A landscape with many valleys, sampled at points; each row gives a point and its height.
A ball rolls from a point to the lowest of its 2 nearest points, and stops where none of them is lower. Distance is the straight distance between rows; heights are no part of it.
<30>: [114 134 105 134 130 194 172 140 125 132 215 126 178  77 160 109 147 163
  99 127 126 152 139 105]  h=5.25
<343>: [ 87 165 141 105 105 160 157 130  82 147 204 175  85 135 115 164  79 118
 110 106 100 179 109  86]  h=5.61
<457>: [ 98 195 169  56 112 121 152 104  94 159 204 132 103 148 144  88 125  94
 133 162  98 146 129 107]  h=0.99
<925>: [124 121 112 153 126 193 123 181 121 155 186 149 158 114 107 154 124 160
 102  87 109 146 139 122]  h=3.99
<2086>: [ 98 140 112 137 134 167 142 134 107 165 156 128 154 117 131 107 192  97
  96 197  89 135 179 128]  h=1.14
<1047>: [124 157 160 143 132 139 111 130 117 164 160 125 159 138 127 112 118 140
 133 123  77 164 153 154]  h=1.78
<1290>: [111 163 127  78 115 146 139 120 123 107 197 136  76  99 170 117 105 124
 150 128 101 152  98  74]  h=5.79
<580>: [115 152 142 109 134 105  94 146 125 166 111 113 102 168 102 111 180  84
 148 160  81 124 160 131]  h=3.28
<158>: [162  93 121 136 129 130 168  60 123  79 112  90 136  78 165 160  69 176
 162  87 161 124  85 108]  h=6.17
<2053>: [108 174 159  80  87 109 155 137 109 181 181 120 162 162 112 107 107  94
 111 127 154 156 106 126]  h=2.50
<2318>: [118 164 183 125 142  92 127  72 132 147 100  97 137 156 142  85 137 101
 157 186  84 157 149 152]  h=1.79
<576>: [ 90 133  68  82  92  99 134 173 129 176 155 134 104 147 104 163 123  62
  92 124 159 139  81  94]  h=4.64
<168>: [140 133 110 139 142 211 130 157 137 139 200 134 169  86 162 107 147 180
 113 117 104 123 154 118]  h=5.12
<692>: [147 134 163 151 127 133 145  76 124  99 129 117 139 107 157 137  64 175
 154  74 135 166 100 124]  h=6.16
<495>: [140 155 145  80 112 119 111 133 135  98 114 161  58 149 133 118 123  99
 134 149 163  79  86  95]  h=6.51
<1295>: [122  98 107 173 134 154 151 128 139 142 165 116 186 105 124 177  83 169
 126  80 110 194 128 135]  h=2.42
<724>: [ 84 112  72  86 118  83 118 153 163 138 141 109 100 129 118 153 127  87
 135 122 121 133  92 103]  h=4.81
<1742>: [159 115 141 170 141 166 104 139 121 141 122 119 199 121 137 113 129 172
 112 117 122 118 159 170]  h=3.38
<837>: [138 156 161  92 141 125 137  90 148  84 170  96 108  93 191  84  99 159
 184 127 104 151 103 101]  h=6.03
<2217>: [136 142 160 139  86 162 168 136  65 105 159 173 146 116 120 145  87 146
  75 114 177 146 116 114]  h=4.58
<2228>: [156  84  83 137 142 171  91 170 132 107 133 124 134  91 136 155 141 171
 124  89 130  67 136 118]  h=4.77
<1720>: [124 184 151  58 102 122 166 149 102 132 197 149 116 132 145  71 132 116
 102 152 167 132 107  95]  h=7.31
<278>: [127  88  77 122 159 163 126 138 133  66 105 134  90 107 134 127 152 140
 120 195 152  35 116 103]  h=7.09
<1676>: [141 119 140 126 140 120 109 136 148 106  79 108 132 144 112  91 145 132
 129 163 154  67 126 130]  h=1.67
<1415>: [132 179 175 104  96 137  99 165  99 172 150 141 116 163 101 107 137 107
 122 120 120 114 137 132]  h=3.00
<1040>: [135 102 106 126 134 111 148 123 143  89  51 131  86 154 106 142 133 100
 114 181 184  58  95 113]  h=7.28
<148>: [129 130 119 154 138 127 129 134 103 128  32 145  61 168  95 164 214  73
 139 170 121 132 166 108]  h=2.68
<1764>: [151 125 116 162 169 150  82 143 165 180 163 145 161 140 149 132 140 181
 143 100  49 170 200 186]  h=2.56
<628>: [146  81 109 147 186 105  93 125 173 109  67  84 156 128 130  99 145 175
 156 133 117  69 136 164]  h=2.79
<721>: [154 111 116 176 155 157  94 149 140 160 115 135 167 132 137 125 182 140
 118 152  80 138 215 175]  h=2.07
<408>: [128 123 153 192 156 105 126  56 130 160 101 164 139 141 130 158  96 137
 145  87  64 214 162 195]  h=2.61
<954>: [ 83 166 119  76 108 137 126 130  92 170 192 148  70 145 124 142 128  73
 121 139  79 141 126  99]  h=0.49
<1361>: [120 105  92 114 112  88 119 169 169 144 143  66 173 126 110 140 118 129
 148  78 155 138  92 121]  h=2.36
<911>: [111 153 151 118 106 148 168 115  92 118 178 140 154 104 151 103 120 126
  96 161 138 162 134 121]  h=1.96
<287>: [153 142 144  95 108 140 172 154  95 104 177 115 176 105 142  81 126 175
  99 121 203 107 118 108]  h=7.04
<1205>: [150 168 161  76  95 120 105 156 126 133 135 153  86 160 126 109 119 105
 124 124 166  91  92 101]  h=6.46
<775>: [154 130 159 179 134 121 102 105 106 146  57 157 109 143 112 143 149 114
 133 102 106 146 168 170]  h=2.39
<2254>: [ 92 154 133 107 123 137 117 113 109 150 171 143  87 127 138 145 120  97
 138 129  58 158 138 119]  h=0.76
<845>: [157 143 182 198 143 154 114 100 102 156 108 164 165 146 117 134  97 172
 113  95 101 175 160 186]  h=2.94
<1475>: [118 114  83  97 131 136 112 137 135  80 115 146  46 111 140 153 128  99
 126 152 144  79  88  86]  h=6.74
<92>: [156 120 147 147 101 149 153  74  77  78  91 168 115 107 134 162  92 135
  99 122 195 102 111 131]  h=2.44
<154>: [100 161 145 116 133 151 152 105 112 141 164 122 149 114 152  80 167 103
 117 210  86 145 166 123]  h=1.40
<923>: [106 176 154  78 101 142 161 120  97 128 208 154  72 128 144 133  81 120
 137 106 111 176  90  77]  h=5.71
<1433>: [106 100  70 134 103 166 154 158 120 132 171 108 165  96 125 157 124 135
  91 107 156 140 105 101]  h=2.87
<2005>: [130 108 115 169 141 181 120 149 138 153 163 156 168 113 130 166 120 165
 105 102  88 160 169 149]  h=3.79
<1014>: [154 149 180 118 121  99 145 121 146 119  58 122 125 188 107  82 140 103
 134 184 182  84 113 128]  h=1.38
<1970>: [137 145 153 107 121 124 156 127 110  92 125 129 139 130 143  72 144 127
 105 196 175  96 133 121]  h=1.43
<1983>: [114 135 135 120 128  79 103 167 158 173 119  75 188 164  86  95 154 110
 138 137 132 125 137 167]  h=2.31
<6>: [124 110  97 150 142 132 118 169 121 124  56 127  89 160  91 141 207  87
 125 188 124  99 162 113]  h=3.04
<65>: [168 134 167 156 145 162 118 120 117 121 154 116 170 116 153 104  90 203
 144  83 125 146 127 142]  h=3.83
<1948>: [146 152 162 101 107 105  98 133 144 132 102 127 105 155 122 121 101 116
 140  98 150 106  95 125]  h=6.40
<1713>: [124 190 166  88 123 164 124 140  91 139 183 151  98 132 143  68 166 116
 124 178  99 110 158 113]  h=3.35
<2077>: [146 146 172 141 122 128 148  50 112  88  99 144 110 106 155 138  73 144
 138  92 155 142  95 141]  h=6.21
<675>: [131 133 133 137  97 152 145 137  84 113 122 150 135 124 127 126 136 110
  79 165 169 113 132 122]  h=3.64
<990>: [ 91 188 170  79 125 113 143  92 114 170 200 108 132 147 140 101 103 104
 151 139  72 166 134 128]  h=1.19
<1444>: [117 144 143 110 117  90 114 145 158 159 132  71 193 148 115  95 117 126
 143 120 144 135 105 149]  h=2.51
<874>: [ 87 148 117 120 134 152 132 126 126 164 199 134 135 115 135 144 119 123
 135 114  58 178 142 126]  h=0.91
<1870>: [106 127 141 165 128 143 148 114 123 160 169 136 182 120 111 167  82 149
 120 102  92 203 136 149]  h=2.20
<1779>: [135 141 150 152 116 139  94 160 103 167 120 139 136 150 100 132 157 110
 119 122 102 130 167 151]  h=1.03
<2105>: [116 100  95 147 114 152 139 144 132 127 156 117 159  98 130 167 108 137
 112  92 119 154 120 120]  h=2.67
<1048>: [145 114 107 132 129 128 120 147 158 130 165  74 135 107 139 142  99 161
 182  54 107 158 101 102]  h=5.39
<1091>: [150 145 149 140 139 155 129 135 133 141 184  97 168 115 147 102  92 192
 163  82 105 172 115 119]  h=3.91
<2155>: [112 122 121 142 105  85 140 142 110 168  78 110 146 173  78 157 168  66
 108 165 138 157 157 143]  h=3.18
<1104>: [ 95 165 162  97 129 100 156  85 132 144 140  93 150 139 148  73 133  97
 137 207 104 152 137 134]  h=1.58
<1256>: [ 85 167 115  83  94 134 196 126  90 150 219 138 126 113 144 118 115 111
  86 139 156 177  94  88]  h=1.23
<390>: [155 144 176 130 118 109 127  82 121 107  54 140 108 146 122 118 118 106
 128 142 180  95 110 142]  h=2.08
<533>: [146 121 152 182 139 114 116  74 122 134  54 127 137 133 126 127 133 114
 133 130 116 147 156 176]  h=2.23
<2102>: [124  64  80 149 172  69  77 133 184 115  94 127 120 121 137 139 159 144
 178  99  91 116 167 162]  h=2.47
<983>: [118 108 102 148 135 130 118 160 130 134  90 119 131 137 107 134 185  95
 113 178 120 108 160 131]  h=3.34
<1402>: [159  87 122 163 129 139 145  80 121 104 102 109 147  97 148 178  77 179
 145  61 146 130 102 132]  h=6.26
<1159>: [153 120 143 139 138 127 134  93 118  87  58 128 118 133 130 116 130 130
 124 164 176  66 120 139]  h=1.91
<1147>: [142 168 177 114  99 127  97 174 115 164 148 120 156 160 102  99 118 132
 123  98 147 119 120 140]  h=2.83
<1060>: [109 167 154 103  97 145 187 120  84 118 203 158 127 110 143 122  92 134
 100 129 145 181 109  95]  h=1.61
<906>: [149 128 167 179 135 148 126  87 111 123 103 165 123 123 115 166  62 168
 134  41 127 163 114 155]  h=3.22
<97>: [129  84  96 176 152 116 119 117 139 111  48 134 111 132 115 158 179  98
 129 160 112 121 176 142]  h=5.99
<1534>: [126 129 134 110 156  63  78  91 182 116  79 117  73 135 135 116 117 127
 192  77  95 124 105 151]  h=6.32
<815>: [134 168 135  64 117 118 170 145 111  94 180 141 119 118 151  61 148 131
  97 180 185 106 114  96]  h=7.24
<418>: [104 126  89  84 116 102 118 184 175 156 153  74 160 131 109 110 140 118
 131 114 158 113  82 111]  h=2.24
<1508>: [173  93 122 160 173 127  81 111 150 123  78 101 162 119 145 105 132 191
 146 111 122  83 142 179]  h=2.93
<1181>: [141 142 146 129  90 167 188 154  75 110 187 159 132 114 114 147  76 167
  97  82 179 165  96  79]  h=4.36
<841>: [148 116 151 188 142 170 133  74 113 118 105 177 128 107 143 171  91 153
 114  97 101 156 148 158]  h=2.85
<120>: [103 114  79  87  97  88 137 152 152 139 135 112 115 136 122 159 104  78
 113 121 168 133  67  91]  h=4.73
<380>: [157 138 145 166 156 172  76 148 134 158 145 159 139 131 139 124 137 168
 134 102  63 137 180 166]  h=2.74
<1790>: [160 151 168  80 119  93 150 129 164 111  88 140 115 192 121  81 125 108
 136 183 196  67  79 111]  h=1.60
<1975>: [110 107 112 132 146  50  77 140 152 155 103 139 102 153 113 134 163 105
 185  95  80 139 176 164]  h=2.12
<1023>: [132 128 138  99 131  75  92 123 173 121  87 114  90 146 125 130 111 113
 164  91 131 108  96 130]  h=6.37
<1773>: [131 124 126 128 133 144 120  94 122  73  92 154  68 110 142 140 133 110
 129 164 142  88 120 114]  h=6.62
<1598>: [162 138 152 105 135 128 140  75 141  79 145  96  99  89 183 114  84 175
 186 100 139 130  90  95]  h=6.00
<1710>: [127 128 133 141 115 116  96 156 130 147 137 125 143 136 102 158 100 138
 137  58 120 147 124 144]  h=4.39
<2184>: [157 125 135 157 168 107  62 114 154 144 102 138 117 134 145 114 124 164
 173  65  75 141 146 185]  h=3.61
<1507>: [122 126 127 131  93 118  96 186 113 163 135 141 138 154  79 167 116 112
 111  69 137 132 129 140]  h=4.28
<1814>: [137  78  96 126 151 118 149 115 147  72  50 115 101 137 108 143 132 144
 130 171 176  22  97 129]  h=7.22
<2104>: [138  82 105 167 178  84 120 101 166  99  11 124  93 145 102 133 167 125
 165 131 129  77 144 166]  h=5.73
<1811>: [158 155 172 161 136 161  83 129 113 139 126 157 121 134 130 114 119 163
 136  91  96 129 151 160]  h=2.70
<1121>: [128 124 159 171 142 103 145  54 132 120  55 108 146 133 136 116 139 106
 134 177 110 157 152 165]  h=2.05
<217>: [140 132 122  79 121 112 181 114 116  66 143 146 103 118 158 106 117 129
 104 182 207 101  91  91]  h=3.11
<1353>: [ 91 106  75 125 118 155 132 131 124 120 156 138 108  90 149 162 131 103
 103 146 100 144 123 100]  h=6.91
<1802>: [128 129 169 181 127 175 168  84  95 119 150 173 163 108 144 159  75 163
  97 122 111 186 148 139]  h=4.96
<1245>: [101 140 135 136  98 126 137 133 110 162 146 120 167 134 107 135 123  96
  98 143 126 165 134 142]  h=2.53
<1613>: [164 139 142  78 119 109 172 102 142  74 169  81 104  98 177  93  94 159
 182 115 163 140  77  63]  h=5.94
<1365>: [133  98 121 142 154 110 106 102 157 103  78 108 126 114 135 126 128 135
 143 132 116  99 130 147]  h=6.19
<1783>: [ 84 186 136  74 116 150 141 135  93 175 221 138 106 133 131 112 134 106
 121 134  88 146 120 105]  h=0.74
<1682>: [163 111 133 122 137 150 157 102  86  60 110 143 133  95 150 118 137 164
 110 183 188  53 137 126]  h=2.81
<1579>: [153 141 161 158 107 156 103 158  89 142  99 146 139 144  99 121 152 117
  98 132 148 100 157 143]  h=0.64
<1997>: [137 189 160  54  97 117 144 139  98 130 168 177  69 154 146  97 124  95
 111 161 172 117 103  93]  h=7.38
<1467>: [119 148 164 161 141 156 127 130 114 178 180 150 176 144 102 142  91 163
 130 100  72 196 157 155]  h=2.00
<175>: [118 134 152 152 123 163 136 117 111 134 162 167 114 118 115 174  73 152
 131  75  89 183 124 116]  h=5.24
<1309>: [124 118  86 108 138 132 129 176 145 102  93 136  72 159 104 111 161  99
 114 199 163  46 101  93]  h=6.64
<352>: [138  92 113 165 123 138 117 120 127 115 113 149 123 106 123 191  97 148
 126  57 115 143 129 139]  h=3.50
<1299>: [ 74 123  78  97 136  89 119 132 128 160 149 121  88 138 118 153 166  60
 144 163  61 147 159 119]  h=2.69
<1133>: [110 124  81  94 133 145 115 183 157 131 163  97 141 109 126  92 166 135
 115 135 147  81 105 103]  h=6.79
<39>: [100 106 117 142 139  65  92 128 152 157 126 120 136 135 122 148 132 116
 165  95  81 171 160 170]  h=2.28
<1889>: [ 88 166 159  97 128 102 144  84 139 157 176  86 162 129 148  90 114 109
 148 163  76 177 132 141]  h=1.36
<891>: [132  85  70 128 144 181 114 157 147 105 154 114 141  81 153 141 154 153
 121 123 119  87 137 109]  h=4.88
<1230>: [143  84  95 117 140 147 130 126 125  77  97 120 112 107 131 145 130 146
 119 152 173  41 103 113]  h=7.16
<1385>: [126 145 155 132 144 149 134 105 124 112 132 119 146 113 158  79 150 131
 127 195 106 126 160 137]  h=1.07
<1176>: [145 125 131 110 112 105 168 121 137 103  63 158  93 183 115 128 126  82
 104 202 208  81  84 101]  h=7.35
<2145>: [113  67  59 127 147 132 113 124 170  86 128 115  97  80 156 177 131 127
 144 116  89 123 125 104]  h=4.98
<46>: [130 133 136 135 156 155 111 110 150 124 155 114 155 102 176  91 141 150
 137 170  78 138 163 144]  h=1.33
<1033>: [147 118 147 104 137 107 141  96 150  83 109  87 145 116 155  93 103 157
 148 142 171  94  94 117]  h=2.77
<1795>: [133 130 164 167 141 188 168 100 108 115 173 170 138 104 132 162  64 188
 125  91 108 196 129 108]  h=5.11
<139>: [110 138 122 135 108 154 120 188 111 172 181 131 158 133  85 148 121 134
 110  79 124 146 124 127]  h=4.13
<1736>: [142 103 113 166 157 159 124 116 157 132 158 146 119 107 147 182  84 183
 160  55  68 190 135 120]  h=5.28
<1512>: [111 149 114  93 108 129 193 143 124 132 207  98 180  95 143  81 141 148
  97 130 184 147  97  99]  h=5.52
<17>: [136 157 138  73 108 126 158 118 130  84 182 123  87 107 174 108  98 137
 156 116 154 143  85  65]  h=5.86
<1770>: [139  78  94 156 192  86  84 124 188 113  75 102 130 130 134 106 161 160
 172 132  87  96 159 170]  h=2.63
<1552>: [132 114 119  97 137  93 104 168 182 122  95  82 142 154 101  95 133 135
 144 131 161  60  94 123]  h=1.92
<244>: [ 99 145 107  95 103 115 143 154 144 160 191  87 141 127 116 140 104 120
 145  83 125 174  80 100]  h=2.57
<1288>: [154  96  99 170 164 142  78 155 160 167 129 139 168 131 143 133 162 166
 132 105  73 144 205 186]  h=2.37
<879>: [128  72  68 138 130 131  99 170 142 115 123 119 136 103 119 169 135 134
 118  93 131  97 129 120]  h=4.66
<736>: [139  88 103 145 127 118 105 123 134 103  89 132  98 104 125 186 111 133
 134  60 135 104 114 132]  h=3.63
<636>: [ 99  88  68 128 115 102 110 169 141 136 124 121 136 118 101 169 144  99
 113 115 129 127 130 132]  h=4.55
<801>: [124 137 147 129 166  55  87  84 178 134  67 108  92 156 131  96 133 117
 191 115  82 133 125 166]  h=6.30
<629>: [126 108 126 138 162  69  93 106 175 116  60 106 115 143 122 110 136 124
 165 124 110 112 130 162]  h=6.25
<907>: [ 91 115  87 145 121 152 130 139 122 146 160 154 115 105 133 175 141  95
 105 139  73 162 156 123]  h=7.00
<1794>: [148 161 138  66 113 116 193 157 100 104 188 135 155 112 148  61 149 153
  78 147 215 113 118 104]  h=7.15
<1346>: [150 133 142 155 168  97  66 103 147 136  67 143  84 140 132 114 150 131
 175  92  77 128 157 177]  h=3.53
<2198>: [138 188 191 113 114 149 108 139  91 150 147 144 116 152 126  85 154 115
 130 160 106 119 160 131]  h=3.17
<2329>: [ 99 155  99  74 112 108 143 180 143 193 154 114 133 169  99  91 171  74
  96 174 163 101  93 108]  h=4.83
<1804>: [112 119 128 164 103 107 131 142 101 172 115 129 162 148  84 169 143  85
 101 131 121 167 164 160]  h=2.84
<2085>: [152 119 154 168 123 166 139  75  89  89 102 172 114  97 142 170  91 150
 111 100 148 120 127 142]  h=2.64
<1148>: [146 142 126  98 133 133 113 149 135  85  88 154  55 161 118 112 150 107
 131 184 172  41 102  99]  h=6.57
<749>: [104 161 156 113  95 127 167 126 107 151 178 120 176 127 125 105 106 122
 101 135 149 168 120 129]  h=2.26
<1376>: [122 124 133 147 117 139 129 119 113 120  99 133 125 127 124 138 145  97
 106 165 126 124 143 131]  h=3.62
<1664>: [126 105 114 159 126 108  92 159 127 152 105 126 149 138 104 144 164 112
 127 114 105 131 173 159]  h=1.37
<556>: [131  86 105 159 165  65  71 117 159 134  69 158  89 139 127 127 167 131
 186  76  88 132 179 178]  h=2.29
<612>: [157 151 182 166 132 153 112 116 103 144 131 130 179 131 140  84 126 159
 116 141 118 139 162 170]  h=3.21
<1145>: [132 116 129 123 136  77  88 173 170 147  81  87 151 165  90 100 152 122
 144 131 146  87 128 149]  h=2.10
<1805>: [103  88  66 108 130 106 110 144 165 105 137 104  94 100 136 167 125 114
 150  98 105 130 103  98]  h=4.89
<614>: [126 148 141 128 143 156 104 147 144 153 180 110 176 114 148  89 140 159
 134 125  88 140 150 145]  h=1.59
<2268>: [113 115  89  98 133 130 117 169 150 107 123 116 102 128 121 108 148 119
 116 164 153  68 102  96]  h=6.72
<96>: [154 138 188 185 138 171 127 105 100 135 123 170 158 132 112 142  65 192
 115  72 122 169 132 154]  h=3.08
<1158>: [112 109 125 171 149  75 113  93 143 156 121 141 141 136 127 165 104 138
 161  76  72 205 159 184]  h=2.46
<1009>: [166 147 179 125 101 127 145  91  93  92  90 167 107 139 131 130 105 120
 108 127 201  98 107 133]  h=2.25
<1581>: [ 88 108  80 113 143 133 150 133 151  93 113 120  92 121 132 115 153  98
 114 213 126  95 113  97]  h=6.92
<1428>: [154 125 151 128 113 135 175  82 108  81 145 110 127  94 164 140  68 167
 145  93 161 154  92  98]  h=6.08
<1573>: [ 86 124  72 118  90 125 131 183 101 179 152 140 124 134  91 163 134  75
  75 125 151 141 107 118]  h=4.54
<937>: [125 114 110 161 144 159 124 139 130 152 127 121 171 119 135 118 188 116
 105 183  90 136 189 150]  h=1.64
<662>: [109 102  78 126 161 160 123 140 149  81 117 129  91 108 140 112 170 122
 124 205 109  68 133 102]  h=7.01
<412>: [131  74  77 111 145 104 121 131 172  89 105  69 131  99 138 148 116 154
 157 106 144  92  91 102]  h=5.51
<1615>: [128 126 142 113  98 123 191 112 102  97 156 116 178 104 150 106  96 145
  95 139 187 148 109 112]  h=6.35
<1617>: [ 90 117 107 128 138  85 111 122 135 162 139 124 117 135 122 152 152  89
 153 134  59 164 172 149]  h=2.48
<2328>: [128  55  75 129 164 109 120 106 166  81  70 101 115  99 135 160 123 154
 154 119 129  64 109 125]  h=5.58
<304>: [130 138 137 113 115 143 140 144 120 119 155 106 174 111 135  87 132 144
 107 140 162 115 122 121]  h=6.93
<790>: [ 75 145 107 122 117 147 163 134 125 173 207 116 168 110 116 145 120 119
 114 115  98 186 120 129]  h=0.65
<2207>: [ 88 163 130  76  95  93 148 140 141 187 189  92 153 153 110 124 110  92
 137 113 127 161  90 125]  h=2.65
<299>: [124 121 119 110 140 145 118 155 147 115 142  94 155 106 136  81 145 144
 128 152 138  87 122 119]  h=6.86
<4>: [167 135 143 160 169 146  69 128 152 146 138 137 123 133 150 120 106 198
 170  50  74 152 134 165]  h=3.67
<598>: [150 150 172 155 131 141  95 101 108 124  88 159  99 128 130 125 127 124
 135 111 114 118 149 153]  h=2.55
<2252>: [109 107  94 146 135 151 124 135 152 132 172 146 120 101 142 184 106 142
 136  84  67 178 142 117]  h=5.18
<1210>: [153  86  88 122 123 113 120 146 158 114 133  67 134 101 131 157 106 157
 169  57 143 119  86  92]  h=5.44
<1207>: [100 128  88 115 113 119 131 177 151 170 192  75 173 117  97 146 129 128
 142  73 135 161  96 123]  h=2.49
<63>: [140 133 165 131 106 109 138  83 123 109  90 127 135 130 132 140  77 125
 124 101 168 133  94 140]  h=6.27
<1233>: [160 107 129 148 144 150  96 146 123 110  86 116 142 122 122 114 152 150
 121 144 148  56 145 141]  h=1.42
<1199>: [ 96 157 142 129 102 161 134 149  76 165 180 176 104 143  89 168 103 108
  97 105 100 159 134 112]  h=5.49
<1583>: [145 136 164 121  96 130 151 110 100 103 131 130 149 123 141 119  85 146
 110 116 183 128 103 121]  h=6.36
<1639>: [157 159 193 112 110 112 143 121 115 113 100 134 145 164 124  76 130 122
 113 171 190 101 122 132]  h=1.11
<973>: [122 124 124 160 161  99 138 106 127 122   8 139  60 164 100 158 211  83
 167 168 107 143 170 125]  h=2.38
<36>: [132 134 137 141 130 163 169 107  85  89 120 146 137 109 148  96 169 118
  91 227 148 119 165 118]  h=2.27
<1317>: [140 195 183  68  89 119 125 130  96 154 147 172  66 183 125 106 128  74
 127 155 138 114 113 104]  h=7.43
<1900>: [127 135 148 125 125  76 122 117 143 141  49 125  91 183  92 130 158  77
 148 154 132 121 134 136]  h=1.87
<1690>: [142 108 104 117 108 125  95 158 131 110 106 138  82 126 115 174 112 124
 129  68 159  93  94 108]  h=3.74
<465>: [141 148 145 108 110 138 130 109 108  82 119 163  72 122 142 127 115 108
 118 152 165  97 104 105]  h=6.56
<2069>: [100 158 117  91 122 109 134 144 106 181 123 114  95 178  98 124 185  55
 127 183 100 127 147 110]  h=3.06
<1254>: [132 134 146 145 121  80 132 132 111 167  32 117 124 194  76 153 196  74
 139 155 141 157 164 134]  h=3.49
<1851>: [ 76 132  81  92 143  86 127 152 128 180 138 108  90 169  92 130 196  52
 145 177  78 126 156 117]  h=2.86
<904>: [142 123 133 110 101 118 202  92 117  88 165  94 163  92 161 126  75 156
 129 113 181 166  90  87]  h=6.20
<2166>: [130 135 131 126 103 166 177 142 101 121 196 122 145  98 133 134  92 163
 120  94 147 168 104  89]  h=4.14
<2213>: [ 99 147  82  70  99 109 146 172 138 176 158 133 115 152 119 116 139  73
  86 154 181 118  73  84]  h=4.74
<2149>: [102 126  98 125 121 153 170 138 131 140 198  89 201  84 141 103 146 146
 100 128 150 149 115 115]  h=5.38
<839>: [135  71  98 183 178  87 120 101 157 113  23 135 110 138 115 140 188 118
 161 143 104 119 186 162]  h=5.85
<137>: [135 133 150 107 131  96 118 125 163 121 114  76 172 138 136  78 107 146
 149 126 152 110 103 138]  h=2.62
<1167>: [132 112 132 178 128 119 115  98 121 126  86 173 110 121 110 186  92 129
 131  50 115 158 136 164]  h=3.36
<1223>: [ 93 103  73 112 134 138 129 137 140  98 126 130  82 101 142 148 139  95
 108 169 120 110 108  96]  h=6.82
<709>: [116 105 112 142 117  84 107 145 130 141  76 134 105 149  95 162 155  83
 129 121 121 128 152 141]  h=1.69
<2068>: [134 136 141 113 123 147 183 121  88  91 154 139 168 100 149  72 158 133
  75 202 177 114 153 127]  h=1.83
<1066>: [ 71 170 127 102 105 146 186 119 101 175 231 122 157 115 129 119 118 119
 101 130 119 186 111 114]  h=0.92
<411>: [140 108  94 130 154 193 109 149 155 118 168 125 149  85 174 119 154 169
 125 135  92 103 161 125]  h=5.00
<1226>: [149 157 189 177 126 170 129 103  84 139 133 166 158 136 130 117 107 157
 110 126 110 157 161 160]  h=3.09
<1660>: [144  77  96 140 170  97 104 105 163  86  40 121  91 120 116 146 140 143
 159 111 139  51 115 151]  h=5.65
<1999>: [128 107  91  93 117  97  89 163 160 113 100 128  68 138 115 155 124  99
 139  98 141  83  88  97]  h=3.84
<437>: [139  97 116 164 151 127 121  89 139  94  50 132 114 118 129 146 149 116
 126 161 120  96 147 147]  h=6.11
<1730>: [134  83  82 146 149 147 108 116 168 109 140 126 121  85 167 173 116 155
 148  95  78 145 142 122]  h=5.07
<297>: [130 130 104 123 131 141 106 124 119  87  85 170  32 126 126 150 150  86
 126 177 139  83 114 103]  h=6.68
<507>: [133 143 149 138 147 100  78 124 139 148  87 124  96 153 119 111 163 108
 162 132  80 126 160 154]  h=3.43
<1292>: [147  94 112 178 142 177 127 137 134 149 143 126 211 108 140 151 121 174
  97 114 116 140 171 162]  h=3.57
<186>: [108 143 116 135  91 162 147 163  73 155 153 160 132 128 108 141 139  95
  65 147 152 138 136 117]  h=3.37
<490>: [117 142 150 149 105 157 121 133  93 133 140 167 111 126 115 159 102 122
 107 104 110 147 133 130]  h=5.36
<1427>: [165 121 144 158 127 169 116 144  87 109  79 141 140 134 111 115 163 133
  99 165 168  68 157 135]  h=1.08
<286>: [140 113 139 192 146 139 118  83 128 147 110 166 139 126 136 164 106 147
 127  98  75 182 169 179]  h=2.76
<686>: [121 138 139 128 150  79 133 105 143 131  24 137  43 186  95 142 187  70
 174 158 107 128 145 119]  h=2.13
<354>: [ 99 127  93 137  95 174 157 163  93 147 180 149 153 101 115 149 127 118
  65 127 153 148 116 111]  h=3.12
<717>: [164  82 118 183 160 117  97 106 142 134  70 104 187 129 136 123 139 167
 125 119 120 117 166 194]  h=3.10
<2356>: [159 133 141  99 125 127 163 115 101  58 113 154 105 122 143 107 125 140
 110 181 213  64 110 111]  h=3.01
<189>: [118 100 112 140 132  48  93 148 150 149  71 124 107 166  89 135 172  97
 164 115 116 124 164 156]  h=1.93
<2131>: [156 103 108 164 150 146 114 137 155 135 161 109 133 113 134 164  88 192
 182  37  90 174 119 115]  h=5.34
<750>: [125 136 120 131 117 159 163 142 134 142 205  94 168  99 132 128  99 165
 147  87 119 179 109  98]  h=4.01
<759>: [140 107 128 142 141 151 170  83  97  66 102 139 140  98 158 115 142 138
  99 210 165  91 152 129]  h=2.58
<247>: [151 147 168 109 115  77 128 132 155 152  49 128 110 207  90 114 148  76
 138 160 165 102 105 124]  h=1.63
<2108>: [110 121 102  89 127 103 124 182 181 140 127  81 156 153 102  87 152 115
 125 152 161  82  97 119]  h=2.09
<72>: [148 149 172  84 123  86 136  96 159  97  89 126 103 159 139  95 103 114
 141 155 175  93  83 115]  h=1.76
<1124>: [182 125 153 173 164 154  91 102 137 140 127 131 157 128 157 114  95 209
 149  71  96 152 136 179]  h=3.75
<769>: [125 123 147 162 108 176 169 119  90 117 162 158 170 102 128 149  89 154
  89 118 146 163 132 123]  h=4.78
<248>: [137 130 136  78 123 108 149 111 149  79 125 114 105 125 160 102 104 132
 138 157 175  98  82  91]  h=2.91
<562>: [104 108  93 142  93 125 118 172 113 152 134 139 138 129  94 176 126  97
  93 106 140 144 127 131]  h=4.42
<1201>: [128 153 150  99 102 111 120 169 139 158 143  97 176 157 106  86 133 114
 117 138 167 109 112 131]  h=2.66

Where does a ball stop that starts at each point below?
<507>: <1579>
<1613>: <1579>
<186>: <1385>
<1720>: <562>
<1811>: <954>
<1773>: <562>
<839>: <562>

Call two points neighbours if one is among the 2 nearest of the other. Go from one point of each pair to the other, from neighbour to neighbour, staying as low as possible. Name the highest point that can't be avoided.
<2086> and <1639>: <248>
<845> and <954>: <2329>
<1385> and <790>: <380>
<1385> and <2086>: <154>
